Points on a hilly landscape, in no order, each with its height.
From any point a climber steps to the highest of the 3 points nearest to it. It stops when none of these is higher. Distance is the straight distance between rows; heights are no part of it.
tibug height 3.78: [ -5  15 -11   4 -25 -27  30  15  12 -25 -27  13  -2  -7 -17   8  23   2
   7 -12   3  -9  -3  -1  -6  -8 -13  -2   5  -4  -1   9 -15  11   7  36
 -20 -23  12  16  13  -6  -4  -3  -1  -5   8 -16  38  17 -11 -28 -10  -6
 -33   7 -12]
zem height 6.49: [ -5 -10  23  13 -35 -21   8  -3   6 -11 -28  -4  11  -2 -19   0   9 -16
  -9  -6  11   6   9   3  -6 -11 -27   0  -6 -11  13  16   0   4   6  33
  -2 -17  20   0   3 -16  -9 -18  -6  -1   6   2   6  -7   8 -13  11 -12
 -21   2  -6]
gunul height 6.30: [-12   5  -4   3   2  21 -22   6   5  14  -5  19 -13  -1  -8  20 -23  -3
 -16   8 -19   3   6 -25   9 -11  10  -5 -35  -8 -24 -24 -39  25   0  -6
  13   2 -15  22 -27   8   7  17 -16 -16  16  22   4  -3  17  31   2   7
 -13 -24  -5]
nagak height 5.06: [  1  12 -27  10 -20 -39  19  37  25 -17  -2  13 -11 -14 -12   5   8   7
   9 -14   0 -15 -14 -17   1 -22 -21  -3   9   7  16  16   0  -7  18  21
 -23   9  -2  31  13   4  -1 -17   7 -11  -7  -5  23  20  -6 -21  -1  -6
  -4  16  -6]
Rulo height 1.96: [  5 -25  10  -9  16  -7  29 -24   5  10 -17 -10  -1  25  19   2  -4 -24
 -26  13   1  -7  -8   6   2 -19  -6 -12   5  38 -11   4 -16 -10 -13   5
  30  -4   2 -21 -15  -4  12 -26 -27   4   3  -5   0 -15 -15   9  32   0
 -41   0  12]
lerik height 5.42: [ -2   7 -17  13  14  31 -10 -14 -11  -2  16  20   2   0   1  -3   2   7
  15 -12  -7  18   0  -5   5   0   9   4   1  -3  -9 -31  14  19 -15 -23
  -4   0   1  -2  -5 -17   3  35  10  10 -13  11  -5   7   2   2  -3   1
  13 -10  -6]
tete height 4.92: [ 14  -6  11  -8  16  13   1 -15   0   0  13  -6  13  -1  19 -14 -14  -4
  -8   0   3  -2  22  18  -2  23   4  -7  -3  -8  -1   3   1   0 -10  -3
   8   0  12 -22  -7  -7  -5   8  -8   0   7   9 -15  -5   3   1  -1  -8
   1 -13  14]
nibaz height 3.42: [ 13   6  -7 -18  27  18   5   3  10   8   8   4   8  -3   5  10 -20   2
  -5   2   3   6  14  11  11  17   1   6  -2  -5 -22  -1   1  -4  -7 -18
  41  10 -15  -8  -4 -15  -9   3 -13  12  -3  20  -8   0  -2  16   9  17
   5 -27  22]
mufe height 3.67: [ -4   7   3   8 -18 -24  -3  14  12 -16   2 -20   2   1 -10  -3  10  -3
  16  -1  -9  -2 -11 -11  -8 -16  -6   3  18  -9  23  11   7   0  18  12
 -25   3   3  -3   6  26  -5 -19  10   3   4 -19   7  -3   1  -9  -5  -7
   3  23 -14]
Rotob height 6.93: [  4  -4  32   8   4 -28   3  -2   2  -1 -12 -18  12  -7  -5  15   8 -21
 -24   3  22  13   5  -5   7 -35 -15   4  10  -1  -1  17   7  -3   8  20
  24   1  15 -15  -9  -7  -2 -14  -1  29 -14   4   4 -23  -3   3  25  -3
 -23   7   4]
Zod height 6.21: [ -6   8  10  14 -27 -23   2   7   3 -25 -20  -6   6   7 -18  -2  23 -11
   6   2 -12   0  -9  -9 -11 -11 -14   4  11 -11  12  10  -6   8   9  24
 -19 -16  15  -4   5  15  -8 -14   4   0  10 -18  23   0  -3 -12  -7  -9
 -25  26 -17]
ferap height 5.78: [  3   2 -13  12  -8  20 -19 -24 -31   4  12  24  -3 -12  10 -20   6  14
   7  -9  17   6 -14  -2   8  12   9  -8 -11  -1   0 -25  14  -1   3 -23
 -10  -4 -15  24  19 -19   3  29  16 -13  -6  -5 -14   9   8   4 -10   8
  26   5   3]
digi height 5.81: [-13   6 -17   7 -40 -27   0  30  21  -8  -5  11  -9 -11  -5  -9   3  15
   7   4  -6 -40 -16 -11   3  -7 -10 -14   3  17  28  15  -3 -22   4  15
 -29   8 -11  12  27  21   9 -21  -5 -29   3  -9  -2   7   5 -14 -10 -21
  -5  11  -5]
tov height 2.91: [ 19  -4  -2 -19  29  13   4  -1  12   9  11  -4   9  -4   4   5 -19  -1
  -3   3   4   6  13  18  12  20  -4   5   4  -2 -19   5   3  -6 -12 -17
  33   9  -7 -17 -10 -12  -8  -3  -9  11  -5  20 -12  -3 -10  11   8   6
   8 -21  18]
lim height 3.34: [ -7  10  -4  12 -28 -26  14  12   5 -27 -22   0  -1  -4 -16   3  20  -6
   8  -9  -5  -6  -7  -9  -9 -16 -15   2   7  -5   4  11 -10  11  12  32
 -14 -14  12   8   9   4  -3 -10   3  -2   5 -15  28  14  -8 -20 -11  -3
 -29  17 -20]
vepuv height 6.59: [ -4  -3   6  11 -40 -17  24   2   6 -17 -27   7   6  -2 -21   3  16 -10
  -4 -13  12  -2   3   0  -9  -3 -31  -1   0  -9   9   7  -4   8   7  32
 -12 -21  17   8   2 -12 -11 -11  -6  -4   8  -5  23   2   2 -23  -3  -9
 -25   5 -13]
munar height 2.73: [-15   5 -11  -9  -3  14 -14   0   4  24 -19   9 -16   6 -10  31 -28  -5
 -12  10  -6  13  -6 -23   1  -8   5  -4 -26  -7 -22 -15 -47   2  15 -11
  33   5 -21  38 -25  -4  -4  -1 -22 -17  20  18  -3  -2  12  32  11  15
  -1 -23   3]
Tomem height 5.61: [  3  -4  14   0  16  17  -4 -17 -11  -8  24 -12   8  12   9 -12   5   4
  12  -4 -13  13   7   6 -11  13  13   6   5  -6   1  -6   9  10 -11  -7
 -12  -5  15 -21  -8   3   2  24  10   6   5 -13  -6  -1   1  -8 -15  -6
   4   3  -1]
Pepu height 4.59: [  2  16 -29   6 -17 -40  28  41  26 -14  -5  17 -12 -12 -16  12  15   8
  10 -17   1 -11 -16 -11   3 -24 -12   5  13   2  10  15   2  -4  18  29
 -29  -3   1  31  16   1  -3  -5  11   0 -11  -8  28  23  -8 -23  -2  -2
  -9  14  -5]
Ber height 2.53: [-15   4 -22  16   9  30 -15  -2  -3  10   7  26  -5   7 -18  12  -7   6
   6  -2 -27  14   3 -23  14 -16  -1  -6 -15  -3 -15 -34  -7  31 -17 -16
  -1   3  -9   3 -15  -2  11  39  -1  -2  -5  27  13   2  14  15   7   2
  -6 -20 -10]
Goba height 3.90: [  0   0  12   6  -5 -10  -7  -2  -5 -13  10 -20   6   4  -3 -13  11   1
  19  -2  -7   4  -7   4 -11  -8   5   8  23 -10  13   7  13   0  15   0
 -18   6   6 -10   4  19  -2   0  13   6   7 -19   0  -8   1 -10  -4  -7
  14  20 -16]
tekol height 3.41: [ -4  15  -9  13 -23 -31   6  23  14 -22 -11  -4  -2   6 -10   2  23  -7
  21  -9 -12  -7 -14 -18  -5 -21 -10  11  10  -5  14   9  -1  -2  15  26
 -24  -4   6  10   9  19 -10 -11   9   4   2 -15  20   3  -9 -13  -8  -2
 -15  25 -18]
riv height 6.61: [ -5  -9  18  10 -33 -24  13   8   5  -7 -28  -2  19  -8 -18  11   5 -15
 -14  -7  17  10  15   5  -2 -11 -30   2   2 -10  13  12   5   5  13  27
   1 -16  22   3   2 -17  -9 -16  -9   6  -1   7  12  -2   8 -14  17  -6
 -13  -2  -5]
Kulud height 2.11: [  6 -16  12 -13  43  -8  20 -14   7  11  -5 -18   1  16  16   1   0 -26
 -16  16   3  -8  -1   2   3 -10   3   4   7  28 -17   8  -9  -1 -16  -1
  29  -1   1 -30 -20   2  11 -18 -13  21   0   0   7 -13 -19  14  23  -1
 -35   4   7]
sama height 4.98: [  2 -10  20   1  -4  -3  -5  -7  -1 -11   4 -21  14   6   2 -18   4 -10
  -6   5  -8   7  12  13 -12  11  -4  -1   2  -7  10   7  -1   4  -9  16
  -8 -12  22 -21  -8   7   3  -2   1  -1  13  -9  -5 -14   4  -9  -5 -20
  -9   5  -4]
duz height 5.46: [  0  -1   3   3  17  26   1 -15 -18  -5  18   0   3   8   5 -10   4   8
   6 -12  -9  20   8   7  -4  15  12   8   2  -5   1 -17  17  18 -11 -12
  -8   2   6 -15 -10  -2   4  33   8   6 -10  -2  -2   3  -1  -1  -7  -4
  11  -8  -4]
tisa height 5.05: [  5   2  -8  15  -6  18 -26 -22 -31  12   9  26  -9  -9  13 -20  10   9
   0  -7  19  -1 -23  -4  16   9  10 -12 -18  -1  -3 -22   6  -2  -4 -22
 -18  -5 -11  32  11 -20  14  27  16 -17  -4   0  -6   7  11   5 -12  10
  21   5   2]
vol height 5.88: [  1   2  -3  10 -13  15 -18 -18 -35   8   9  20  -6  -8  11 -23   8  14
   1  -3  21  -3 -11   0   6  16  15  -8 -17  -1   4 -13  14  -7   4 -21
 -18  -4  -9  25  19 -16   9  24  13 -18 -10  -9 -16  13   0  -5 -20   6
  29   9   4]
zazuv height 4.16: [ -4   7 -17  11 -22 -37   0  21  14 -20  -8  -3   0  -8 -17   0  13  -2
  16  -3 -10  -7 -16 -17  -2 -17 -12   0  18  -3  14  13   3  -3  17  16
 -24   3   1  11  12  23 -11 -20  19  -2  -1 -16  13   2  -8 -20  -5  -3
   0  28 -14]
pud height 3.84: [ 13   3   3 -14  17  23   2 -15   2   4  15   8   5  -4  10 -10 -13   1
 -11   0 -11   1  17  12   9  35   5  -3 -11  -5 -10  -5   0   8 -16  -8
  12  -5   6 -12 -12 -12   4  17 -10  -2  -3  12 -10   3   3   8  -5  -3
   3 -25  18]
lofo height 5.40: [ -4 -10  20  -5   5   7  -1 -15  -6  -6   9 -19  12   8   8 -19   4  -5
  -1   0  -5   6  13  12 -13  11   6   2   5 -11   9   5   7   8  -5  14
 -11  -5  17 -26  -9  13  -3   9   1   2  11  -8  -1  -7   6  -7 -11 -14
  -2   2   3]
Vomo height 6.82: [  6   5 -40   9  -3 -33  40  41  23  -8   7  23 -25 -21  -7  10   6   9
   5 -18  11 -14 -18   5   7 -19  -3  -3   9  11   8  25   9 -13  17  29
 -31   4  -3  38  14  -8   0   7   9  -2 -13  -4  31  32  -6 -29   1  -9
  -5  -3  12]
suzut height 1.93: [  6 -12   8 -17  48   3  23  -6   5  14   6 -18  -8  19  16  15  -7 -17
  -4  11  -4  -6   9   9   6   9  11   3   4  22 -18   8  -7  -4 -23 -15
  23   5  -8 -29 -11  12  -2 -11 -15  22   3  10   7  -3 -22  19  14  11
 -21  -6   7]
kiz height 6.57: [ -6  -2  12  14 -35 -20  16   7   2 -14 -30   6  16  -4 -25  12   6  -6
 -19 -14  19  -1  13   6  -2 -10 -28  -1   9  -6  11  16   1   4  11  36
  -5 -17  15   7   5 -22 -13 -16  -9   8   2  11  21   4   6 -24  13  -4
 -18   0 -11]
nub height 1.78: [  9 -14  23  -9  39 -12  13  -7   5   8  -1 -20   3  11  12  14   9 -23
 -11   8   3  10   2   4   7 -11  -4   8   9  12  -8  12  -1  -1 -12   5
  25   0   6 -22 -16   9   3 -18  -5  26  -1   3  -2 -18 -20  11  23   2
 -22   3  11]
taze height 4.13: [-12   7 -11   6  10  29 -16  -3   1   8  -1  23  -6  -3  -5  21  -6   3
 -10   2 -22   6  11 -19  12  -4   7  -9 -32  -1 -18 -29 -28  19 -12 -11
   8   7 -12  18 -20  -3  10  29 -16  -7   3  24   5   3  14  28  -2   6
 -10 -26  -2]
Zagud height 3.54: [  0   7 -14   1  11  27   1  -3  -3   5   1  27  -4 -11  -4   7 -17   4
 -14   3 -17   0  16  -7  11  12   5  -7 -34  -2 -18 -24 -18  12 -15 -12
  19   3  -9  11 -15 -10  12  22 -15 -12  -4  23   2   6   4  22  -3  13
 -11 -30  12]
noga height 6.60: [-21  -4  -3  -8 -34  -6 -11  18  -5   4   1  -2 -15  -7   5  -4   4  28
  11   7   0 -34  -8  -1  -5   4  19 -13  -1  21  23   8   1 -11   6   2
 -33  10  -9  -4  21  32  12  -8   6 -27   3 -23 -11  15   8  -9 -28 -15
   6  18  -7]
bafe height 1.94: [  9  -3   0 -16  49   8  17   0   9  16   7 -17   3  15  13  18 -11 -15
  -2   7   2   0   3   9   8  11  13  11  11  13 -20   2   0  -8 -16 -13
  30  12 -11 -24 -14   2  -1 -11  -6  26  -3  16   4  -6 -17  20  11  15
 -12  -6   6]
buz height 3.20: [ -4   6   2  -1 -19 -24 -14  12   6 -13   6 -19  -2   4  -4 -10   4   0
  18   4   0  -3 -14  -1  -6  -7  -6   2  21  -9  19  11  12 -11  26  -1
 -18   6  -2  -3  18  16  -7 -25  14  -7   3 -17  -1  -9   6  -4  -8  -2
  21  18 -15]
bizaf height 4.58: [ -2  11 -16  10 -29 -35   3  32  24 -17  -6   4  -4  -8 -17  -1   5   1
  12  -6  -2 -17 -21 -16   0 -19 -19  -1   8   1  19  14   3 -10  22  15
 -26   5  -5  27  17  11  -7 -16  10  -6  -4  -3  14   7  -5 -10  -4  -3
   5  27 -16]
vubav height 5.51: [  0   0 -12   5  16  24  -5 -11 -19  -5  21  14   3   2   3 -11   3  13
  17 -12  -8  18   5   1  -4   6   6   9   6  -5   3 -17  17   8 -10 -19
 -10   5   4  -6  -9 -11   0  38  17  11  -9  -2  -4   7  -4  -4  -8   6
  19  -2   0]
Tusat height 6.66: [  0  -5  26  12 -21 -22   7  -2   6  -5 -19 -11  14  -8 -15  10   4 -18
 -19  -3  17   5  12  -3  -3 -21 -29  -1   2 -15  14  18   6   4  11  29
  10  -4  22   1  -2 -12 -12 -18  -8  14  -8  11   9 -14   7 -12  23  -1
 -10   6   1]
Gobaz height 5.69: [ -5   3 -14   8 -40 -24 -11  29  21  -8  -6  -3  -6  -6  -3 -15  -2   7
   7   4   1 -28 -16 -13  -3  -8 -11 -13  10  13  23  12   2 -17  13   4
 -25   3  -6   9  23  20  -8 -31   4 -27   7  -9  -1   2   8 -11 -12 -12
   6  21 -10]
Daz height 6.29: [  1 -11  19   6 -25 -13   2  -5   7  -5 -19 -10  17  -1  -8  -7   4 -17
 -19  -1   5   9   7   9  -5  -8 -23  -3  -1 -10  14  16   3   1   2  29
   2 -10  22  -6  -2  -7  -7 -23  -8   4   8   2  -6 -15  11 -11  13 -14
  -5   3  -1]
Kasib height 2.54: [ -5   8 -13 -26  39  21  24   4   0  14  -5   8 -10  11  -2  37 -10   2
  12   3  -2   3   8  -4   6   6   9  15 -10  14 -34 -13 -10  -5 -15 -20
  34  14 -15  -9  -4  -5  -4 -11 -15  20 -10  15   8   2 -14  20   9  33
  -8 -26  -2]
banom height 3.08: [-15   0 -24 -11   2  16  -8   8   4  19 -26  20 -13   7 -15  39 -21   0
  -4   9 -10  15  -7 -19  -6  -7  -1   0 -27  -4 -28 -20 -32  -6  12 -13
  41   3 -24  32 -18  -6  -4  -4 -14  -5   7  17  -1  -2   7  36  16  14
   2 -28  -1]
pur height 3.64: [ -5   5  16  10 -16 -16  -2   4   4 -19  -6 -21   6   9  -5 -12  21  -8
  16   6 -11  -1  -5  -4 -15 -10  -4   3  16 -15  15   6  -2   6   8  23
 -16  -6  12  -8   8  28  -4 -12   9   0  14 -17   8  -8  -2  -7 -10  -9
 -12  24 -19]
pupiz height 1.88: [  4  -7   1 -24  51  17  25  -4  -1  14   2  -5  -8  19   8  23  -9 -11
   7  14  -4 -12  10   3   6  12  12  10   0  25 -27 -10 -14  -4 -17 -14
  26   3 -13 -26 -15   5  -5 -14 -15  26   0  11  13  -2 -18  16  10  21
 -21 -13  -3]
kazol height 3.21: [ -9  12 -16 -12  13  19  11   9   4  15 -16  18  -8   2 -16  39 -23  -4
   4   4   1  20  -1 -11   1  -1   1   7 -24  -1 -26 -19 -27  -1   0 -23
  41   8 -20  20 -13  -6  -4  -2 -15   8  -2  21   9   2  -5  32  11  27
   2 -30   1]
Keget height 5.64: [  0  -9  25  -1 -18  -3  -3  -7   4  -5 -11 -18  18   0   1 -18   1 -14
 -11   6  -6   2   7  11 -14   7 -15   1  -3  -8  11  10   4   3  -5  18
  -8  -9  18 -16  -8   2  -1 -11  -8   0  19  -3  -8 -11   9  -8   2 -22
 -11   1   0]
pobeb height 4.54: [-10   4 -25  20   7  33 -21  -8  -9   3   7  29   1   9  -4   5  -3   7
  14   0 -17  14  -8 -17  16 -16   0  -3  -1  -6 -11 -34   1  24 -14 -21
  -1   2 -12  11 -14 -14   8  39  12   1  -2  21  13   1   5  18  13   0
   7 -14 -13]
tuki height 5.72: [ -5   1   2   6 -14   7 -20 -10 -39   9   6  12 -24  -3  10 -19   4  23
  -2   5  14 -16  -5   0   1  19  29  -3 -19  12   8 -14  11  -3  -3 -14
 -33   3  -8  24  21  -2  17  23  13 -22 -15 -21 -14  23   3 -11 -17   8
  22  16   0]
roge height 4.45: [-12   4  -5  -4  -1  17 -23   4   4  23 -14  11 -13   0  -8  29 -29  -5
 -13  17 -18   8  -1 -23   3  -6   5  -4 -31  -5 -21 -18 -46  13   9  -7
  27   7 -24  36 -26   6  10   4 -15 -19  21  17   2  -4  20  35   5  10
  -5 -25   0]
gebi height 7.18: [ -4   0   3   0 -32 -16 -14  14   1   0   8  -9  -8  -7   4 -14   0  14
   8   5   3 -24  -9   0  -7   6   9 -13   7   6  23   9   3 -18  18  -5
 -28   6  -4  -1  21  23   4 -19   6 -29   7 -23 -12   6   9 -10 -17  -5
  19  26  -3]
sibab height 3.66: [ 10   7  -9 -10  18  27   4  -5   7   1   2  19   3 -11   1   6 -22   5
 -12  -2  -9   3  12   5   9  26   8   0 -21  -5 -16 -10 -12   6 -15 -16
  24   3  -7   1 -12 -20   0  15 -17  -4   2  20 -10   4   3  16  -5  11
   0 -38  13]
Momib height 0.48: [ -3   6  -9   8  17  36  -7 -11 -12   3   9  21  -1  -2  -3   6  -6   8
   1  -7 -21   8  14  -8   3   4   7   0 -16  -7 -13 -26  -8  25 -19  -5
   1  -2   1  -4 -14  -7   9  33  -2   6 -12  17   8   5   7  12  -2   2
  -6 -19  -1]
Mal height 2.19: [  9  -3  -3 -24  43  15  15   6   9  17  11  -4  -3   6   3  21 -19  -7
   2   5  -2   4   7  10   5  15   1  15   8   7 -21  -2  -3  -5 -12 -21
  35   3 -16 -18  -8  -2  -8  -8  -9  20  -7  20   1  -6 -14  16  14  16
   2 -14  12]
finu height 0.41: [ 12 -12  22  -3  27 -14   1  -4  11   7   2 -29  12   2   1   4   0 -18
 -17   8   9  11   9   4   8 -17  -9   5  13  -2  -1  14   8 -11  -9   9
  24   2   7 -22 -13  -2  -3 -16  -4  26  -4   9  -7 -24   0   5  25  -6
  -5   4  15]
fibas height 3.63: [ 13   0  -4 -11  27  27   9  -3  10   8  10   7   5 -10  11   1 -19   4
 -10  -2  -5   1  15  14   9  22  -3   1 -15  -3 -20  -5  -3   2 -11 -13
  30   2  -5 -10  -4 -17  -6   9 -10   2   3  15 -13   0   4  12   0   7
   8 -29  18]
tupib height 3.65: [ 12  -9  11 -13  21   6   1  -6  11   8  12 -15  15  -5   7  -9 -10  -7
 -14   6   4   6  15  24   2  19   0  -1   4  -7  -5  11   6  -2 -11   1
  12   4   8 -19 -10  -8  -9  -7 -10   8   4  14 -15  -4   4   4   5  -1
   4 -17  19]
diso height 5.80: [  4   8 -10   4   6  16 -10 -19 -20  -3  14  13   2  -4  10 -16   5  11
  19  -4   3  16 -11   4  -3   7  14   8  16  -8   5 -12  19   1   5 -24
 -12   0  -5   4   6 -11  -4  21  23   1  -8 -12  -7   1   1  -4  -8   4
  35   6  -1]
gulub height 4.28: [ -3  -4  14   4  -3  -7  -1  -4  -3 -11   2 -22   4  11  -1 -17  14  -6
   7  -2 -13   3   5   1 -21  -2   4   9   7  -8  14   6   7   8  -1  18
 -16  -3  16 -19  -5  19  -4   0   7   3   9 -18   3 -10   5 -11 -12 -12
 -10  14 -17]
puzik height 5.50: [  9 -14  24  -7   2   1  -4 -11   6   2   6 -17  16   0   7 -17  -8 -12
 -15  10   7   5  19  21  -2  10 -10  -5   4  -5   4  14   9  -1  -9   7
   9   0  11 -21  -3  -5  -4  -8  -8   7   9   6 -18 -18  12  -5   9 -15
   4  -2  12]
fazab height 1.01: [ 14 -12  11 -12  38  -5   4  -7  11  11   5 -27   5   9  10  13  -3 -18
 -12   9   8   4  -1   6   7  -9  -1  10  13   3  -9  15   5  -9 -12  -3
  29   1   2 -25  -9   3   0 -16  -4  23  -7  10  -5 -21 -11  10  22   1
 -12  -4  15]
ludug height 3.27: [  8  -6  30   3  20 -18  16 -12  -1  -1 -14 -15   3  10  10  16  20 -23
 -25   8  16   7  -1  -7   7 -35  -6   9   9  12  -8  15  -3  -2  -5  25
  26  -1  14 -25 -17   2  20  -9 -12  21  -4  -1   4 -21 -13   7  23  -1
 -37   7   4]
bukit height 5.22: [ -2   4  -2  -1 -19  10 -19 -12 -25   2  12   3  -8  -4  10 -19   3  23
  -1   1  11  -8 -12   5  -5  21  24  -9  -7   5   6 -10  11 -10   9 -20
 -20   2  -8  12  24  -4   7  10  13 -22  -6 -18 -18  16   7  -8 -21  10
  30  11   3]
deda height 6.13: [  6 -18  22   3  -7  -8  -3  -7   9   2  -9 -25  17  -1  -2 -12   0 -19
 -15   8   6   7  10   9  -6  -4 -18  -3   7 -12  11  16   4  -2  -8  17
   6 -11  19 -17  -9  -4  -8 -12  -9   7   6   0  -8 -15  10  -5  14 -17
  -1  -1   9]
dokem height 1.55: [ 19  -6   8 -12  45   2   6  -1  14  14  14 -20   4   6  11  11  -8 -12
  -3   7   3   7   9  12   9   2   3  10  11   1 -17   7   7 -10 -16 -12
  29   6  -5 -19 -15  -2  -4 -14  -4  28  -7  18  -9 -11 -15  12  20   8
  -4  -8  17]
pav height 6.17: [-19   1   5  -8 -28  -7 -14  10 -26   7   2  -4 -17   1   9 -12   4  32
   4   5  10 -28  -3   5  -8  18  34 -10  -5  20  17  -3   3  -6  10  -9
 -30  10  -3   0  21  24  15  -2   4 -26  -8 -22 -17  18   1 -15 -24  -5
  12  21  -8]
Nusem height 4.93: [  0   3   6   0   5   5  -9  -8 -11  -8  15 -16   2   3   2  -9   7   6
  21  -3  -2  13  -2   4 -15   0   8  12  24  -8  10   2  17   0  11  -9
 -16   1  11  -8   1  10  -5   2  21   9   7 -18  -7  -7   1 -12 -14  -1
  26  13 -12]
pive height 5.38: [ -3   1 -20  12   4  30 -10 -15 -21   3  16  19   1   1   5  -7   3   6
  16 -14   0  16 -11  -4   4   2   1   0   8  -9  -4 -26  18   8  -8 -24
   1  -3  -8  14   2 -20   0  37  19  -2 -11   9  -5   8  -3   4  -4   7
  29  -5  -3]
ruru height 3.97: [  1  20 -24   9  -5 -35  31  23  21 -22  -9  15 -14  -8 -14  12  21   1
   9 -20   5 -12 -12  -1   2 -13 -10   4   3   3  -1  18  -3   6  16  33
 -24  -8   8  28  13   7  -5   3  10   3  -2 -14  40  25  -9 -28  -5   0
 -27  15  -7]
duzuf height 4.47: [ -7  -4  16   7 -33 -15   2  -7   5 -15 -18 -12  14   3  -7 -11  11 -16
  -8   1  -2   4   6   3 -12   0 -22  -2   1 -10  10  12  -5   6   2  29
  -9 -17  22  -7  -3   5  -5 -11  -5  -5  11  -7   4 -12   7 -12  -4 -15
 -18  13 -13]
Ramu height 5.94: [-16   2   5  -6 -19  -4 -19   5 -37   8   4   2 -25   2   3  -8   7  28
  10  -5   8 -19   1   7  -7   4  36  -3 -11  20  14  -6   8  -4   6 -10
 -31   6  -8   0  24  16  16   7  11 -18 -13 -24 -19  21   1 -13 -20  -1
  12  25  -7]
kifep height 3.14: [  8   8 -16 -16  25  23   7   4   8   6  -3  13  -3  -3  -3  28 -21   5
   4  -1  -4   8  11   3  14  13  -3  11  -9  -1 -26 -12 -11  -3  -5 -21
  38   8 -17   3  -7 -13  -7  -3 -13  11  -6  22  -4   2  -9  22   7  26
   6 -28  14]
bul height 5.99: [  1   3   4   2   9  11  -7  -8 -14 -11  23 -11   8  10   5  -8   5  10
  21  -9  -4  15   1   5  -7   2  18  12  14 -13   4  -6  17   6   3 -10
 -13   3   7 -18  -4   7  -2  16  16   6  -1 -19  -6   2   0 -11 -10   3
  19  11  -8]
soz height 0.17: [ 14 -10  24  -1  13 -15  -1  -1  14   4   2 -21  12  -2   2   3  -1 -23
 -21   9  11   6   8   6  -1 -12 -12   2   8 -13   1  20  10  -8  -3   8
  21   5  16  -9  -9  -4  -9 -20  -5  20   0  12  -9 -18  -1   5  22  -5
  -5   4  12]
Tidod height 4.41: [  2   6   3  -2 -20  -4 -13   1  -9  -4  10 -13  -3   3   6 -18   0  16
  13  -6   4  -2 -10   8  -7   7  12  -3  11   0  17   6  18 -12  19 -15
 -20   4  -6   2  17   6  -5  -9  13 -12   0 -23 -13   0   9  -9 -17   1
  38  16  -2]
zito height 6.34: [ -7   0   1  -4 -26 -10 -13  -2  -8  -5   9 -11  -6   0   9 -20  -3  21
   6   5   9 -18  -9   7 -12   8  13 -10   5   7  16   9  10 -20  21 -16
 -25   9  -4   6  23  11  -2 -15   6 -22   2 -23 -12   6   7 -13 -18   3
  30  16  -3]
Vasas height 6.08: [ -2   6   2   0 -18  -1 -15  -9 -23   0   9   7  -4  -3   7 -21  -1  16
   6   2  17  -4  -9  12   0  15  15 -10   2   3  12  -3  16 -18  12 -25
 -18   0  -5   8  23  -2   6  -4   7 -17  -3 -20 -17   8   3 -11 -18   4
  37   8  -3]
lako height 3.33: [  5  10 -20 -11  13  25   2  -2   5  10 -15  22  -6 -10  -6  26 -18   3
  -7   4  -9   5   8  -9   8  17   0  -1 -25  -9 -29 -12 -25   0   1 -15
  33   6 -19  18  -9 -17  -4   4 -18   0  -1  17   0  -4  -2  30  -1  20
  -1 -35  11]
kesol height 3.38: [ -1  10 -15  -7   4  21  -3   0   3  16 -12  22  -3  -4  -8  16 -20   5
  -8   4 -16   3   7 -15  12   6  -1  -6 -32 -11 -25 -19 -29   7   0 -12
  31   1 -18  24 -12 -12   0   3 -19 -14   3  20   0   1   7  33  -1  16
   0 -34  10]
neba height 2.40: [ 17 -11  14 -16  24   1  -2  -4  15  12   5 -20  17  -2  10  -4  -9 -12
 -16   9   4  -1  10  19   1   8  -2   4  10  -3 -10  10   7  -6  -9  -8
  22   2   4 -20 -10  -6 -10 -10  -6  15   5  14 -14 -10   1   7  15  -4
   5 -10  15]
beg height 2.48: [ 10 -16  21  -4  33 -13  13 -16   6   8  -7 -18   3   9  16   8   4 -24
 -21  15   6   2  -1  -3   7 -27  -3   3  12  15 -14  13  -4  -5  -9  12
  28   0   9 -21 -14   7  11 -13  -9  23   0  -3  -3 -21 -17  10  30  -2
 -38   5  11]
Befar height 5.13: [ -1   6 -29  21   4  24 -19 -16 -21   7  11  31   1  -2   3 -11  -3   7
  11  -6   4  14 -20 -10   9  -4  -3  -3  -2  -8 -11 -27   6   3 -10 -26
   0   2 -14  21   9 -21   5  36  23  -2  -8  10   2   0  -4  10   4  -2
  25  -5  -7]
lar height 7.05: [ 10 -15  25  -5  11   9  -1 -13   6   0   9 -20  14  -1  13 -22  -4  -5
  -9   0   1   2  14  16  -4  18  -2  -2   3  -8   7   5   4  -2 -11   8
  -1  -6  14 -21 -12  -1  -2  -1  -8  -5  14   5 -15 -11   7  -3  -1 -13
  -3  -8   9]
gamir height 4.73: [  8   2  -5   1   0  11 -14 -13 -17   0  19  -2   3  -4  12 -15   5  12
  15  -9  10  15 -10   8  -6   8  11   5  10  -3   9  -6  17  -7  13 -22
 -12   2   0   6  12 -13  -4  12  16  -9  -9 -10  -9   8  -4  -8 -13   9
  37   6  -4]
neto height 5.49: [  2   9 -31  12 -32 -32  17  37  33  -9  -4  17 -14 -19 -11  -5   3  10
   6  -6  -3 -31 -20 -16   4 -19 -20 -11   2  16  29  17   0 -10   9  20
 -23   6  -7  29  19   1   2 -20   2 -15  -4   2  12  19  -4 -24   0 -14
  -4   6   0]
likud height 5.79: [-27  -1   2  -4 -18  -5 -19  15 -39  19  -2   8 -26   8   3   8  11  33
  16  -4  12 -18   1   2  -9   6  36   0  -5  27  14  -4  12   1  -6 -11
 -32   6 -15   3  30  21  19  13  21 -17 -22 -21 -19  20  -6 -12 -16  -4
  18  25  -7]
varam height 6.07: [-14  -2  -7   0 -41 -20  -8  30  19   3  -5   8 -13  -9   3 -12   2  18
   6   7  -7 -36 -14 -10  -5  -2   1 -17   7  21  28  12  -6 -14   8   8
 -31   5 -12   1  25  34  11 -13  -4 -27   6 -12  -1   1   5 -12 -15 -21
  -6  14  -1]
mobir height 7.52: [  5   3 -15   5  -7  19 -14 -25 -26   1   9  14   1  -4  11 -23   6  15
   8  -5  16   7 -14   0   3  12   7  -4  -2   0   6 -15  12  -3   2 -24
 -10  -1 -10  19  15 -19   5  23  23  -9  -8  -7 -13   7   2  -1 -16  12
  33   3  -4]
Fezop height 5.11: [  5  -4  13  -5  20  21  -2 -16  -7  -4  15 -11   9   3  12 -16   2   2
   2  -5 -13   6  15  16  -7  21   8   2  -4 -10  -2   1   7  10 -15   3
  -8  -7  14 -23 -10   0  -1  16   2   4  10  -4 -12  -4   6  -2  -7 -10
  -2  -6   9]

For each start below, name the point where the climber stops.
neto | gebi
Kasib | lar
soz | Tusat
tuki | gebi
lako | gunul
finu | Rotob
Keget | Tusat
dokem | lar
